Points, in no order, along strands that fork and pass close to each other.
In the rows, 128 means zero.
Two points are linked if the straight distance between their rows is under 89.6. Some points are linked to none.
q_755: [109 160  90  73 123  97 108 139 123 146 147 126 146  68 165 104 103 160
 133 157 110  91 124 131 103 139 126 116]
q_499: [ 96 136  96 150 110 153 149 165 108 146  94 125 126 152 137 155 107 117
 127 107 143 138 107 127 142 117 125 138]
q_901: [ 77 122 129  76 164 106 121 163 136  79 190 135 174  74 158  85 151 143
 142 150  89 118 134 121 118  95 132 114]
q_79: [118  89 137  81  82  78  95 127 103 133 130 103 115  98 157 139 181 203
 102 107 120 125 123 122 131 108  89 109]
q_101: [102 192 120 131 127  84 142  69 157 131 152 109 116 150  93 127  83  89
  83 104 164 141 113 108 114 174 125 115]
q_388: [ 89 132 115 109  77  90 161 121 154 131  82  51 136 158  90 104 133 124
 134 167 106 163 138 144 117 143 186 114]
q_363: [110 160 173  75 110  90 164 119 127 124 123 121  75 183 146 123  93 111
 129 140 140 144 110 129 128 143  70 119]
q_872: [ 51 112 154 105 116  94 176 169 133  84  92  80 131 183 138 118 141 118
 142 140  74 170 141 139 142 116 154 133]
q_936: [134 151 147 118 189 179 140 144 108 121 111 146 138 122 121 117 104  71
 112 116 177 126  97 113 119 162 110 105]
q_506: [165 186 155 103 215 147 134 120 142 102 182 126 133 134 103 127 107  45
 142 102 172 119  79 118 142 130  99 122]
q_922: [ 88  87 145  93  81  79 110 119 148 102 145  66 104 102 149 133 199 199
 132 122  84 142 179 153 131 114 119 127]
q_10: [105 140 121 110  88 102 170 138 137 150  88  71  86 220  87 136  91 101
 142 148 132 149 101 132 172 128 121 115]
q_609: [ 92 163 101  98 103  94 153 144 120 160 154 101 109 143 139 124 100 149
 141 158 131  92  97 137 127 104 108 136]
q_516: [ 92 151 117 129 127 137 154 150 107 148 102 122 122 154 131 144  94  89
 110 110 156 143 102 118 130 141 112 128]
q_613: [147 114 101 183 107 192 121 158 114 119  88 170 119 144 143 165 137 134
 126 103 134 134 143 141 177  84 142 170]
q_167: [138 120  59 132  64 123 117 163 153 141  52  81 116 155 106 162 125 143
 156 117 135 162 118 131 178 104 186 121]
q_135: [116 173  92 119 154 134 125 134 121 155 170 141 148 120 131 106  90 102
 129 147 143  77  85 118 117 123 125 134]
q_243: [184 120 139 132 170 190 106 147 106  93  81 192 145 109 133 132 163 138
 124 138 158 107 148 171 126 148 147 100]
q_482: [179 130 108 165  91 157  84 131 159 130  94 183 116 138 127 149 132 156
 105 108 133 138 181 157 115 146 171 166]
q_370: [ 93 148 113  73  82  84 134 135 133 147 133  73 106 109 147 118 125 199
 135 162 105 102 143 151 116 135 120 111]
q_546: [202 125 113 166  89 162  91 143 158 138 100 194  88 159 120 167 131 149
 113 116 145 131 186 144 155 113 154 183]
q_593: [116 153  76 160 118 153 119 151 128 162 132 143 142 136 130 128 106 141
 112 128 146 103 111 134 111 123 144 140]
q_314: [138 109 148  77 179 110 131 139 110 106 114 141 171  67 149 101 162 147
 156 127 135 118  95 101 108 156 103  79]
q_103: [196  88 113  95 192 110  87 135 123 117 109 142 167  67 137 114 182 191
 137 111 116  86  98 108 133 119 106 100]
q_85: [156 108 107 126  80 118 101 143 205 127  89 118  92  97 137 148 133 170
 159 100 122 159 179 141 124 126 166 189]
q_742: [172  90 133 133 211 130 144 146  99 112 115 135 180 110 128 116 187 160
 165 123 140  93  71 101 145 107  87 109]
q_870: [101 108 117 222 133 136 135  77 154 132 129 123 133 128 112 126 108 128
  89 125 105 138 176  97  99 188 170  76]
q_573: [134 113 100 205 111 183 114 152 110 140  70 132 136 170 115 170 109 131
  93  86 123 140 138 121 183 127 164 138]
q_258: [191  98 118 179  83 135  91 118 198 125  75 149 112 156  99 152 140 131
 124 104 104 172 204 132 147 158 201 181]
q_202: [ 94  87 155  93  58  95 124 116 139 111 115  52  91 127 134 120 184 210
 136 140  85 141 164 149 138 129 107  95]
q_553: [164 123  85 189  79 168 107 149 157 142 139 157 112 136 123 155 139 158
 166 118 119 125 149 151 154  70 160 202]
q_723: [138  97 122 226 135 156 122  95 119 149 118 135 107 154 115 160  93 148
  63 117 112 115 176 100 119 155 157  59]
q_457: [156 106  86 128 149 152 112 145 110 136 150 159 151  95 164 126 145 155
 157 140 122  83 101 138 131  76 117 147]
q_19: [190 139 150 137 161 179  88 139  96 100 103 190 152 120 100 134 162 125
  97 144 157 109 176 178 116 156 175  86]
q_405: [169 104 136 130  99 130  91 131 202 121 110 166  93 103 138 136 127 160
 149 113 118 148 197 148 108 136 159 210]
q_180: [128  93 160  77 150 102 130 136  94 105 106 134 160  79 160 112 176 151
 137 117 135 141  98 100 100 141  96  87]
q_887: [ 99  94 166  90  77  87 140 133  95 131 109 104  93 157 147 127 146 188
 120 128 117 135 110 110 136 116  65  88]
q_389: [120 144 181  69 170 121 158 133 107 103 109 142 130 122 152 119 122  69
 141 117 165 169 107 106 111 171  88  97]
q_86: [103 133 124 156 144 173 157 140  94 147 153 129 142 131 126 131 114  73
 143 130 142 123  96 129 125 103 115 160]
q_50: [158 110 122 177 111 131  91 126 199  97 124 169 127 156 109 130 145 136
 119 115  95 159 204 150 106 129 196 198]
q_45: [133 118 206  64 131  74 127 101 108 131 152 126  96 171 149 103 123 142
 123 151 130 121  93  94 126 118  39  90]
q_780: [139 132  80 117 137 144 107 155 120 144 136 155 145  96 168 126 121 162
 139 136 133  89 106 140 117 102 124 139]
q_483: [118 109 118 216 153 143 140  83 143 155 125 107 100 146 112 151  71 123
  71 106 128 119 151  81 124 163 143  69]
q_344: [158 139  51 190  83 137  96 134 177 166 116 120 137 153 109 142 119 176
 117 123 137 119 138 134 108 128 173 138]
q_139: [138 143  66 130  89 124 102 158 160 155 123 121 124 111 150 145 115 189
 139 124 131 110 130 152 114 110 148 158]
q_595: [187 104 112  92 137 128  58 115 166 116 138 176 126  58 164 125 128 181
 145 126 108 102 173 150 101 126 134 165]
q_900: [121 153  80 192 120 137 107 106 149 166 147 145 145 132 111 115 100 149
  82 136 140 104 134 113  93 168 157 103]
q_503: [148 130 130 156 186 206 129 151  92 126 123 158 148 133 117 121 124 102
 122 139 160  94 106 140 128 122 127 114]
q_91: [176 139  66 187  86 149  84 139 169 157 128 155 125 157 115 150 119 176
 115 120 135 110 152 147 115 116 167 162]
q_57: [172 108 141 196 117 145  92 104  95 120 115 170 123 151 108 174 140 146
  47 116 117 138 210 131 113 148 177  76]
q_380: [ 98  91 147  91 125 105 124 138 117  89 123 134 147  69 176 117 181 157
 133 112 107 153 135 127  99 121 124 126]
q_531: [ 93 167 126 125 106  70 166  76 163 135 108  72 114 173  83 120 100  92
 103 132 139 159 126 120 120 182 147 112]
q_421: [147 141 149 153 200 204 126 140 100 128 125 153 142 136  93 116 109  85
  97 131 168 102 108 126 126 141 128  98]
q_150: [216 146 134 139 167 169  84 150  94 109 122 186 142 138  95 161 170 134
 104 153 168  89 173 181 136 118 168  97]
q_622: [115  98 125 227 131 143 118  90 144 116 141 149 142 139 115 129 128 137
  85 128  88 142 199 115  97 173 184  79]
q_805: [124 140 179 114 125 130 175 104  95 135 170 112 106 137 127 143 127  33
 168 123 130 184 114 137 143 123  78 166]
q_274: [198 105 134 137 184 182 116 146 111  94  85 188 140 114 141 137 177 153
 139 140 164  90 135 166 148 123 122 108]
q_123: [129 101 114 200 121 170 113 136 107 142  59 123 144 162 115 164 102 131
  73  81 116 151 146 113 170 167 170 118]
q_736: [118 122 135 179 165 202 139 145  84 139 115 136 137 153 111 138 100  76
  88 110 145 132 115 118 142 112 122 135]
q_668: [105 157  73 112  89 104 131 157 142 164 132  98 123 124 141 132 108 177
 135 145 131 101 111 145 116 112 138 136]
q_120: [157 141 201  94 116 103 160  74 110 123 188 126  95 150 140 132 141  54
 181 138 118 177 111 150 139 120  65 157]
q_332: [114 164 123 164 156 112 132  57 158 126 160 113 109 132  99 139  73  86
  64  85 162 138 120  87 119 166 119  97]
q_997: [ 87 133 204  61 111  76 142  97 121 104 152 109 106 126 151  83 130 150
 132 166  94 125 136 114 107 152  81  98]
q_858: [195  88 125 128 121 152 101 135 152 122  89 203  88  98 165 150 149 166
 128 114 154 128 161 135 154  98 117 175]
q_222: [ 98 170  92 161 120 116 123 104 151 159 142 131 147 120 109 106  94 126
  90 133 147 116 121 110  92 177 155 115]
q_963: [190 102 131 183  91 125  90 107 189 113 108 168 114 170  93 151 148 127
 114 114 100 166 222 138 120 155 193 183]
q_542: [ 86 163 156 114 148 131 147 122 121 113 112 133 140 122 123 112 102  57
 102 107 146 167 119 112 104 185 128 124]
q_487: [197  76 108 135 134 140  89 124 148 135 154 183 109  90 155 143 158 174
 156 128 129  97 140 129 156  53 110 193]
q_14: [ 66 156 165  63 145  89 151 136 132  85 181 132 158  93 143  74 125 104
 145 162 103 126 126 116 112 129 128 116]
q_361: [127 104 171  72 119  78  96 119  80 150 159 100 130 149 132 105 160 167
 101 146 109  91  88  90 134  98  57  84]
q_651: [127 107 211  79 114  87  98 100 104 145 150 106 104 173 136  86 133 167
  98 151 115 109  97  84 131 124  38  88]
q_275: [ 59 146 174  74 108  84 161 127 128 102 153  97 119 121 145  89 133 148
 137 166  89 132 145 136 106 140 119 119]
q_94: [128 125 109 208 142 176 114 119 112 158 131 149 132 158 102 136 101 121
  64 119 141 107 132 113 117 134 146 105]
q_44: [120 120  82 182  79 159 132 153 130 146 138 131 130 119 130 150 140 148
 178 120 114 130 126 149 146  73 150 186]
q_776: [ 73 116 103 157 117 114 145 157 155 102  88  96 164 155 124 123 144 114
 126 115  88 174 149 136 126 131 198 151]
q_857: [ 67 128 154 110 144 134 159 153 108  88 104 142 158 113 155 108 135  86
 133 119 115 171 130 126 100 153 137 130]
q_962: [168 119  97 189  97 180 109 156 138 129  84 172 103 156 126 172 131 143
 122 101 132 138 160 138 186  93 157 180]
q_700: [ 79 140 156 124 153 151 148 138 110 102  98 143 156 114 137 108 118  67
 111 109 129 170 130 120 101 178 140 126]
q_903: [106 130 148  74 121  83 150 123  99 142 168 115 102 149 156 119 120 141
 141 158 122  97  89 114 134  96  62 113]
q_446: [117 142 107 114 130 141  98 142 139 118 135 164 168  71 150  93 124 146
 131 139 112 124 140 149  87 154 161 137]
q_142: [160 108  95  95 122 119  78 133 148 129 130 151 126  59 179 134 138 192
 135 117 123 106 144 141 112 114 122 151]
q_620: [142  71 142  94 109  86  76 108 157 122 136 124 108  52 159 138 188 182
 112  81 122 147 164 117 125 111 112 168]
q_893: [ 73 116 163  64 156  82 122 142 120  81 194 117 162  86 156  84 169 141
 136 155  82 118 134 107 122 101 110  93]
q_504: [ 97 129  91 175 114  95 153  83 163 154  97  68 136 150  95 132 110 105
 107 127 135 154 137  97 115 180 172  89]
q_23: [ 80 115 107 140  76 121 178 160 103 140 121  98 105 159 119 152 131 131
 184 131 111 148 106 134 166  80 118 143]
q_325: [135 102  99 152 112 163 135 160 112 117  93 161 120 116 165 160 149 152
 143 100 143 137 118 127 163  74 115 159]
q_660: [167 101  98 161  82 129  97 133 201 120  61 117 125 134 111 143 141 133
 143 100 104 179 179 133 144 142 211 177]
q_906: [206 140 113 136 166 178  81 146 107 122 134 197 150 131 113 139 151 142
 123 156 147  72 151 176 130 117 157 110]
q_288: [102 178 171  80 132  99 155 115 126 110 116 125 108 158 132 127  95  59
 110 110 148 179 122 124 117 178 105 124]
q_112: [113 107  88 130  82 115 137 163 126 137 123 119 104 119 152 162 150 182
 162 111 128 128 113 134 155  63 117 150]
q_379: [145 124  81 105  75 102  97 148 182 143 113  96  95  92 150 157 131 206
 153 114 131 124 154 151 126 104 145 158]
q_731: [154 182 134 106 203 154 126 123 138 121 169 143 147 118  98 109  94  61
 133 119 170  86  77 110 139 151 115 109]
q_819: [129 141 100 129 121 155 102 145 133 130 112 168 151  93 153 113 122 150
 120 128 131 121 133 151  93 154 153 134]
q_247: [121  91 122  92  78  88 106 131 198 110 120  54  87  89 133 151 175 178
 167 118 105 158 191 155 137  96 158 160]
q_994: [148 110 157 155 216 193 169 146  92 112 130 129 155 124 121 122 149  82
 169 138 154 111  96 127 143 119  91 125]
q_569: [114 148 138 156 165 140 141 112 120 144 128 107 111 167 105 153  75  58
  60  76 152 161 112  92 144 150 112 125]
q_998: [109 167 104 154 124  87 160  84 156 152 150  71  96 201  79 149  92  77
  98 111 153 140 102 115 146 130 123 126]
q_937: [133 191 123 125 166 125 111  81 147 124 184 139 137 125  94 116  77  69
  87 105 174 106  88 105 123 152 118 114]
q_253: [131 140  83  88 136 116 103 148 119 144 143 140 145  76 170 116 115 164
 137 145 123  84 108 128 110 119 118 118]
q_889: [ 96 128 181  53 121  75 134 112 102 117 147 116 123 103 159  96 136 147
 131 157 111 121 120 109 104 148  86  88]
q_579: [110 112  96 147 101 142 143 146 105 146 157 132 139 104 153 139 143 144
 176 134 113 114 106 143 136  73 123 171]
q_398: [118 140 182  86  99  97 166 117 146 128 114 103  56 207 138 117  88 139
 142 149 122 142 111 125 145 133  56 117]
q_442: [156  89 147 141 206 135 166 134  89 118 135 125 180 110 122 115 181 123
 185 134 133 108  74 104 139 106  83 125]
q_74: [159 107 181 188 172 217 136 127  62 120 132 129 153 122  72 127 145  83
 119 159 131 111 148 169 133 105 149 129]
q_930: [ 53 128 122 133 121  98 166 161 145  99  97  86 152 167 121 114 140 106
 128 132  88 172 139 136 128 128 180 140]
q_716: [108 103 120 127 106 126 156 120  81 151 167 123 150  83 146 124 148 121
 188 147 108 119  96 131 125  90 106 159]
q_53: [ 90 100 125 112  76 100 165 157 100 133 111 101  90 166 135 149 137 168
 160 128 116 138 101 125 163  80  86 113]
q_765: [103 139 129 157 153 166 149 147  99 148 106 120 127 164 117 150  86  71
  86  93 152 149 109 105 147 135 114 134]
q_430: [164 169 176  83 191 113 151 112 125 102 189 125 119 154 137 136 135  44
 169 122 155 146  88 130 142 107  76 132]
q_784: [108 130 128 192 158 132 137  76 144 143 130 114 108 138 107 138  74  96
  59  90 141 138 134  81 119 176 133  89]
q_914: [182  89 126 137 193 162 132 147 106  99  97 166 159 107 146 127 180 161
 151 127 156  95  96 128 144 110  99 108]
q_463: [129 144  88 164 139 176 113 148 113 156 153 159 150 134 129 121 113 124
 118 140 141  88 107 139 115 111 143 143]
q_732: [ 94 166  93 161 120 105 156 109 145 167 142  90 116 177  94 137  89  97
  99 120 156 126 101 109 129 135 131 129]
q_932: [ 94 142 120 115  88  85 166 105 148 143  74  59 122 178  85 119 107  96
 120 148 124 166 124 129 133 172 161 106]
q_448: [150 158  87 129 183 163 105 142 119 148 162 163 165 108 121  99 102 107
 142 161 125  55  94 129 126 122 136 117]
q_148: [133  78 170  74 125  90 110 133  86 109  99 124 156  90 151 121 202 167
 107 100 134 149 100 100 108 121  95  96]
q_685: [136 110 106 199 124 134  95 127 184  91 131 163 149 166 110 126 152 137
 106 118  89 159 192 145 103 127 201 166]
q_199: [113 118 149  70 113  75 125 119  94 148 165 106 110 138 154 112 132 169
 122 158 111  85  96 104 132 102  60  93]
q_789: [148 133 162 126 217 163 167 133 110 115 159 123 146 123 120 123 137  59
 178 130 157 119  85 115 139 122  85 130]
q_601: [ 93 135 123 166 130 132 166 133 111 159 130  82 114 190  88 160  92  57
 112  96 127 166 108 109 173 122 122 151]
q_127: [170 180 161  89 213 124 146 118 136 100 187 125 134 137 119 133 123  48
 174 113 160 120  78 121 147 123  85 123]
q_669: [ 68 109 141  92 118  94 135 150 128  87 146 110 137  92 171 112 170 162
 137 129  89 146 150 141 103 108 131 132]
q_465: [154  73 131  96 105  97  88 125 135 128 109 138 105  65 160 148 187 190
 104  77 143 144 131 105 141  95  99 151]
q_297: [166 159 191  86 146  99 147  84 123 103 204 130 103 170 146 128 137  57
 175 140 123 161  99 150 141  98  67 150]
q_813: [213 128 134 168 122 176  92 135 100 122 153 189 125 149 107 169 172 116
 118 155 148 105 184 175 151  71 161 168]
q_210: [176 131 101 104 134 140  58 128 153 114 142 187 153  68 150 109 121 167
 142 144 102 104 168 165  93 142 156 151]
q_500: [175 130  77 167  91 156  93 154 166 148 128 162 109 141 133 155 122 175
 142 117 135 112 147 152 137  90 153 187]
q_648: [ 95 183 109  99  98  86 162 125 141 160 144  90 100 167 110 120  88 137
 127 159 141 100  98 137 126 126 121 133]
q_25: [115  77 150  91 107  97 119 130 112  98  99 130 134  72 174 134 192 171
 118  93 120 160 132 119 113 117 109 124]
q_241: [104  83 133  99  94  78 101 122 180 105 146  74  97  83 148 146 191 187
 143 106  98 150 188 147 133 101 133 161]
q_606: [120 153 150  60 155  98 149 130 109 125 143 137 122 119 153 114 112 102
 145 141 158 116  86 107 115 142  83  99]
q_777: [146 102 108 107  74 104 104 141 210 121  86  80  92  93 128 149 146 164
 171 109 117 167 180 146 133 109 179 174]
q_489: [120 109 132 138 130 153 159 115  79 150 159 126 159  81 138 121 143  92
 189 147 120 120  98 135 121 115 107 158]
q_790: [134 121 112 189 131 138  86 124 168  89 165 190 161 152 107 112 150 140
  98 131  93 144 193 151  91 129 194 149]
q_806: [ 94 119 137 197 135 171 158 124  95 158 139  96 132 152  88 148  96  57
 112  98 118 164 121 111 156 114 130 165]
q_603: [163 138  92 181 131 181  89 138 112 150 156 180 149 147 117 130 124 138
 102 145 136  82 134 155 116 108 155 136]
q_427: [109 176 161  84  97  86 167 106 152 125 103  94  82 194 110 118  88 106
 122 140 131 153 120 139 129 169 105 126]
q_711: [ 96 148  89 119  76 103 144 148 150 151  85  81 127 135 118 130 118 154
 134 136 130 145 126 145 111 145 165 122]
q_510: [ 56 115 159 104 144 117 165 163 110  75 115 134 153 125 167 111 151 100
 138 121 103 172 132 123 109 124 131 133]
q_958: [135 108 166 187 178 222 143 134  73 126 131 128 145 135  88 126 118  63
 108 133 135 127 127 139 141 104 129 141]
q_916: [ 96 134 117  80  65  93 143 139 148 138 106  54 102 124 128 120 137 190
 146 163 107 126 150 163 118 134 145 108]
q_779: [100 136 186  78  85  95 160 109 144 128 113  83  69 170 139  97 102 170
 137 163 109 125 126 127 128 150  71 104]
q_21: [162  94 105 139 111 155 117 150 138 120  89 178 102 102 170 159 152 169
 133  98 149 134 134 127 161  82 115 167]
q_252: [104 120  98 165  94 129 128 144 154 124  67 108 151 134 126 136 134 130
 125 102 104 172 152 140 122 157 192 148]
q_701: [ 96 132 102 112  76 110 164 158 128 150  77  76  98 186 106 145 105 130
 152 140 129 146 105 137 163 118 133 110]
q_303: [104 136 129 102 155 144 119 147 132  98 146 165 179  65 145  78 134 118
 144 145 112 125 128 137  94 151 153 121]
q_615: [144 141  90 198 117 149  88 103 135 154 152 171 144 136 109 121 111 157
  78 138 130 105 156 126  87 167 163  92]
q_944: [121 147  58 158  82 114 126 139 162 169  97  89 138 146 108 136 115 160
 121 132 142 130 121 132 110 137 172 122]
q_571: [119  84 130 217 161 161 140 117 104 158 111  92 122 174  95 164  69 108
  69  86 110 144 133  82 183 131 143 111]
q_125: [160 159  89 112 175 157  96 144 128 142 142 174 169  88 124  94  99 126
 138 159 126  63 105 132 122 150 142  98]
q_480: [186  83 106 150 126 157 104 117 119 130 158 174 144  80 153 133 168 154
 178 145 107  95 132 150 145  62 127 188]
q_989: [ 60 132 146  83 116  92 148 147 125  99 149 111 140  96 158  99 147 146
 139 148  95 140 142 139  97 128 133 127]
q_617: [ 97 111  98 205 130 114 152  70 171 142 113  79 131 132 111 134 102 111
 106 125 118 145 159  86 113 188 172  75]
q_170: [ 91 181 105 109  95  83 158 119 149 160 121  90 114 155 105 116  94 130
 114 147 148 120 107 130 114 155 139 123]
q_697: [105  95 190  85  82  88 117 113  99 140 128  97 100 156 142 105 150 192
 103 140 108 122 113 104 128 131  55  83]
q_646: [135 178 125 126 179 152 118 109 134 134 167 146 143 122  97 108  83  70
  98 119 172  95  84 106 122 153 123 111]
q_124: [ 95 150 124 132 114 112 173 140 122 153 118  85  97 207  99 153  90  72
 128 115 134 160 104 125 169 125 110 139]
q_434: [120 165 180  42 151  82 141 110 126 102 151 136 134 100 145  96 110  94
 153 145 140 126 104 111 110 163  95  92]
q_833: [176 133 111 182 109 147  71 106 125 134 147 191 140 144 106 144 139 154
  75 133 130 119 190 148  90 160 173 103]
q_881: [ 80 125 115 177  73 148 168 133  96 156 120  86 124 139  83 149 116  85
 180 117 106 174 119 133 163 120 143 163]
q_527: [120 127 131 145 164 174 156 132  91 140 164 133 154 110 129 116 127  73
 166 143 138 109  93 133 124 108 114 155]
q_355: [159 148 175 147 228 193 152 126 116 114 166 119 141 125  84 114 121  48
 146 123 152 113  97 130 142 130 111 134]
q_81: [132 130 155 100 189 164 153 148 102 107  92 148 147 108 147 121 129  90
 139 118 172 139  96 111 115 165  94  92]
q_30: [ 98 133 106 101  64  95 148 138 155 137  80  53 123 137 106 118 134 154
 143 159 111 152 142 156 113 134 178 115]
q_639: [136 132 164  74 151  73 150  88 100 132 199 116 127 130 138 110 130  87
 179 166 101  95  83 111 136  90  71 135]
q_358: [158  80 114 113 105 117 106 135 140 124  99 158 101  76 173 154 168 186
 121  86 147 139 129 114 146  89 104 155]
q_812: [ 80 119 107 158  66 134 171 146  97 140 116  92 115 137  99 154 132 112
 203 125 101 168 115 137 169  96 142 156]
q_278: [ 99 131 150 146 128 158 176 126  85 148 149 110 128 129 118 139 117  47
 159 119 131 166 111 130 141 115 100 170]
q_287: [ 86 134 133  80 158 114 126 151 133  91 169 144 178  60 153  78 138 127
 151 152  96 120 129 127 104 127 143 115]
q_670: [208 121 123 160 103 165  98 146 143 134 122 205  84 157 121 171 141 136
 124 134 152 120 189 149 164  85 142 194]
q_265: [ 78 184 110 125 106  84 148 104 154 143 137 106 143 121 103  98 101 122
 108 144 135 134 123 120  93 177 159 127]
q_800: [136 172 111  91 168 140 111 132 136 134 142 160 168  74 122  85  93 103
 138 150 137  82  99 119 115 173 137  96]
q_871: [167 102 127  94 195 118 118 142 115 112 107 149 173  68 144 106 167 170
 155 122 128  94  91 105 122 146 105  82]
q_9: [105  91 143 223 145 170 153 111  96 159 138  86 126 158  78 153  83  77
  90  92  98 162 130  93 171 116 140 149]
q_436: [157 131 104 145 106 160  92 141 145 126  99 181 132 110 148 131 129 159
 116 117 135 128 157 160 103 143 160 156]
q_292: [112 142 149  80 133  89 162 117 103 136 183 122 109 152 147 121 113 103
 158 157 127 103  84 121 135  93  71 133]
q_744: [213  80 115  96 179 122  75 121 142 112 110 171 143  62 153 122 173 190
 137 118 127  91 129 130 130 119 114 126]
q_827: [114 163 145 133 166 143 132 105 124 127 124 129 125 135 107 127  83  55
  71  87 165 155 113  98 117 175 119 113]
q_524: [165 117 127 169 162 210 118 151  91 118 122 171 146 135 124 138 151 117
 128 147 149  92 129 163 140  94 139 133]
q_808: [154  90 150 155 202 174 170 135  87 112 130 130 170 109 126 120 173 105
 184 139 143 112  92 123 142 110  88 131]
q_726: [ 92 172 103  72 102  84 128 135 130 151 146 103 129  93 151 106 102 168
 128 164 110  95 128 137 107 145 129 120]
q_931: [ 99 142  84 182 118 107 147  98 156 166 107  84 124 159  98 140  93 112
  93 116 150 135 120  97 120 165 150  97]
q_250: [111 167 174  63 130  94 155 118 120 116 129 134  96 154 150 121  97  92
 130 135 152 149 105 122 116 157  79 111]
q_235: [134 135 124  85 183 114 145 138 103 134 156 134 147 108 150 114 125 109
 163 147 143  87  72 103 128 112  87 108]
q_665: [119 180 129  77 159 123 127 123 132 124 146 150 154  85 127  93  93  90
 134 140 152 103  94 114 110 172 124 105]
q_323: [119 193 157  63 152 102 134 105 139 104 154 142 141 104 124 102  92  68
 132 129 161 131  99 118 112 176 114 111]
q_146: [115 203 121 107 139 100 131  90 144 129 168 128 124 144 105 123  78  77
  93 112 171 122  91 115 117 154 114 126]
q_552: [177  94 134 121 111 141  95 129 174 117  94 188  93  85 161 140 141 163
 135 108 130 144 184 146 123 128 141 191]
q_327: [161 152 168 153 228 196 136 127 117 119 161 132 137 133  71 110 107  60
 113 119 163  98  97 122 138 131 120 113]
q_357: [153  83 121  87 122  96  66 107 157 124 140 134 118  42 171 136 164 191
 126  97 116 124 162 125 115 116 114 162]
q_560: [154 106 136 205 122 145 102  97 102 131 135 162 119 144 112 163 124 153
  53 127 114 124 202 120  98 155 169  52]
q_734: [129  79 125 215 142 159 122 119 106 153  81  98 134 170 109 171  80 133
  69  83 111 144 144  88 182 160 163  94]
q_219: [ 65 175 187  66 137  83 161 120 140  72 174 135 141 128 130  81 114  81
 140 154 114 147 126 122 113 138 121 128]
q_211: [111 127  98 169 115 173 135 164 105 138  69 136 134 153 136 160 107 121
 110  92 140 145 121 127 155 128 138 138]
q_351: [175  81  97 138 153 146 109 121 107 133 155 154 164  75 154 124 170 152
 177 144  97  84 110 138 139  66 121 163]
q_728: [119 122  71 119  62 116 134 165 137 140  66  72 106 167 104 158 123 147
 165 133 129 150 109 138 176  92 164 112]
q_261: [134 131 128  84 175  93 149 117  98 141 184 119 151 107 143 110 131  95
 179 161 109  79  74 102 133  93  87 123]
q_532: [107 190 104  89 140  99 135 122 126 149 171 129 132 127 132 112  80 102
 127 151 146  81  83 120 123 122 111 133]
q_233: [118 117 176  49 143  68 123 115  97 120 143 120 142  96 150  97 148 143
 133 148 120 115  99  93 108 145  82  71]
q_631: [190 142  94 173 115 164  70 129 124 144 150 194 137 156 115 146 130 156
  88 138 138  95 163 159 109 125 163 132]
q_834: [ 49 113 183  93 122  91 179 152 113  82 114 109 121 160 155 107 142 112
 140 139  84 172 142 127 121 126 117 124]
q_410: [107 118 113 211 136 141 104 107 154 106 168 177 169 138 104 102 142 130
  90 139  95 142 184 129  91 152 185 108]
q_55: [113 180 153  99 100  77 162  79 163 119 102  81  94 202  88 119  91  88
 108 132 130 168 127 138 133 180 127 120]
q_310: [159 134 184 146 155 196 152  93  90 150 144  98 127  81  93 129 111  36
 136 112 145 163 117 138 124 155 104 158]
q_22: [ 93  94 175  97  64 112 137 108 138 125 107  49  84 151 133  99 153 208
 134 160  88 126 145 130 137 147  85  82]
q_492: [ 87 114 184  81  77  94 152 114 132 126 112  73  84 150 141  99 131 188
 137 160  96 127 139 129 123 151  82  94]
q_555: [190 116 150 181 148 201 110 137  77 109 137 164 147 131 102 151 175 109
 130 161 140  98 165 185 148  80 162 144]
q_526: [120 124  97  91  66  93 116 147 164 138 106  67  97 100 141 149 146 203
 152 131 120 131 153 160 127 113 146 126]
q_77: [144 121 208  48 151  63 119 102 103 127 145 125 123 140 138  99 137 134
 128 148 132 117  89  84 118 138  56  70]
q_509: [138 117  89 177  85 140 108 137 166 132  57 120 143 138 120 147 132 141
 121  96 113 165 158 138 131 158 196 147]
q_447: [214 124 122 162 112 170  90 138 125 132 148 202 107 153 118 167 153 132
 129 146 146 106 182 165 153  74 150 188]
q_965: [ 96  94 139  95  76  92 149 147 100 126  91 108  95 145 154 148 150 181
 133 116 122 144 113 120 146 105  82  98]

Follow the links from the first point to the second, and from the first to the third. Name the last point that the two ways share.
q_668 / q_351 / q_91 => q_916
q_503 / q_819 / q_613 => q_546
q_613 / q_447 / q_819 => q_546
q_932 / q_492 / q_903 => q_363
q_357 / q_962 / q_247 => q_21
q_135 / q_857 / q_261 => q_606
q_457 / q_500 / q_932 => q_30
q_606 / q_726 / q_779 => q_363
q_499 / q_857 / q_665 => q_542
q_344 / q_253 / q_139 => q_916

A fork is a point with three links. Follow the links from the first point to the second and name the forks in between, in order.
q_233 / q_639 => q_651
q_620 / q_241 => q_21
q_555 / q_613 => q_546
q_370 / q_900 => q_916
q_447 / q_405 => q_546, q_21
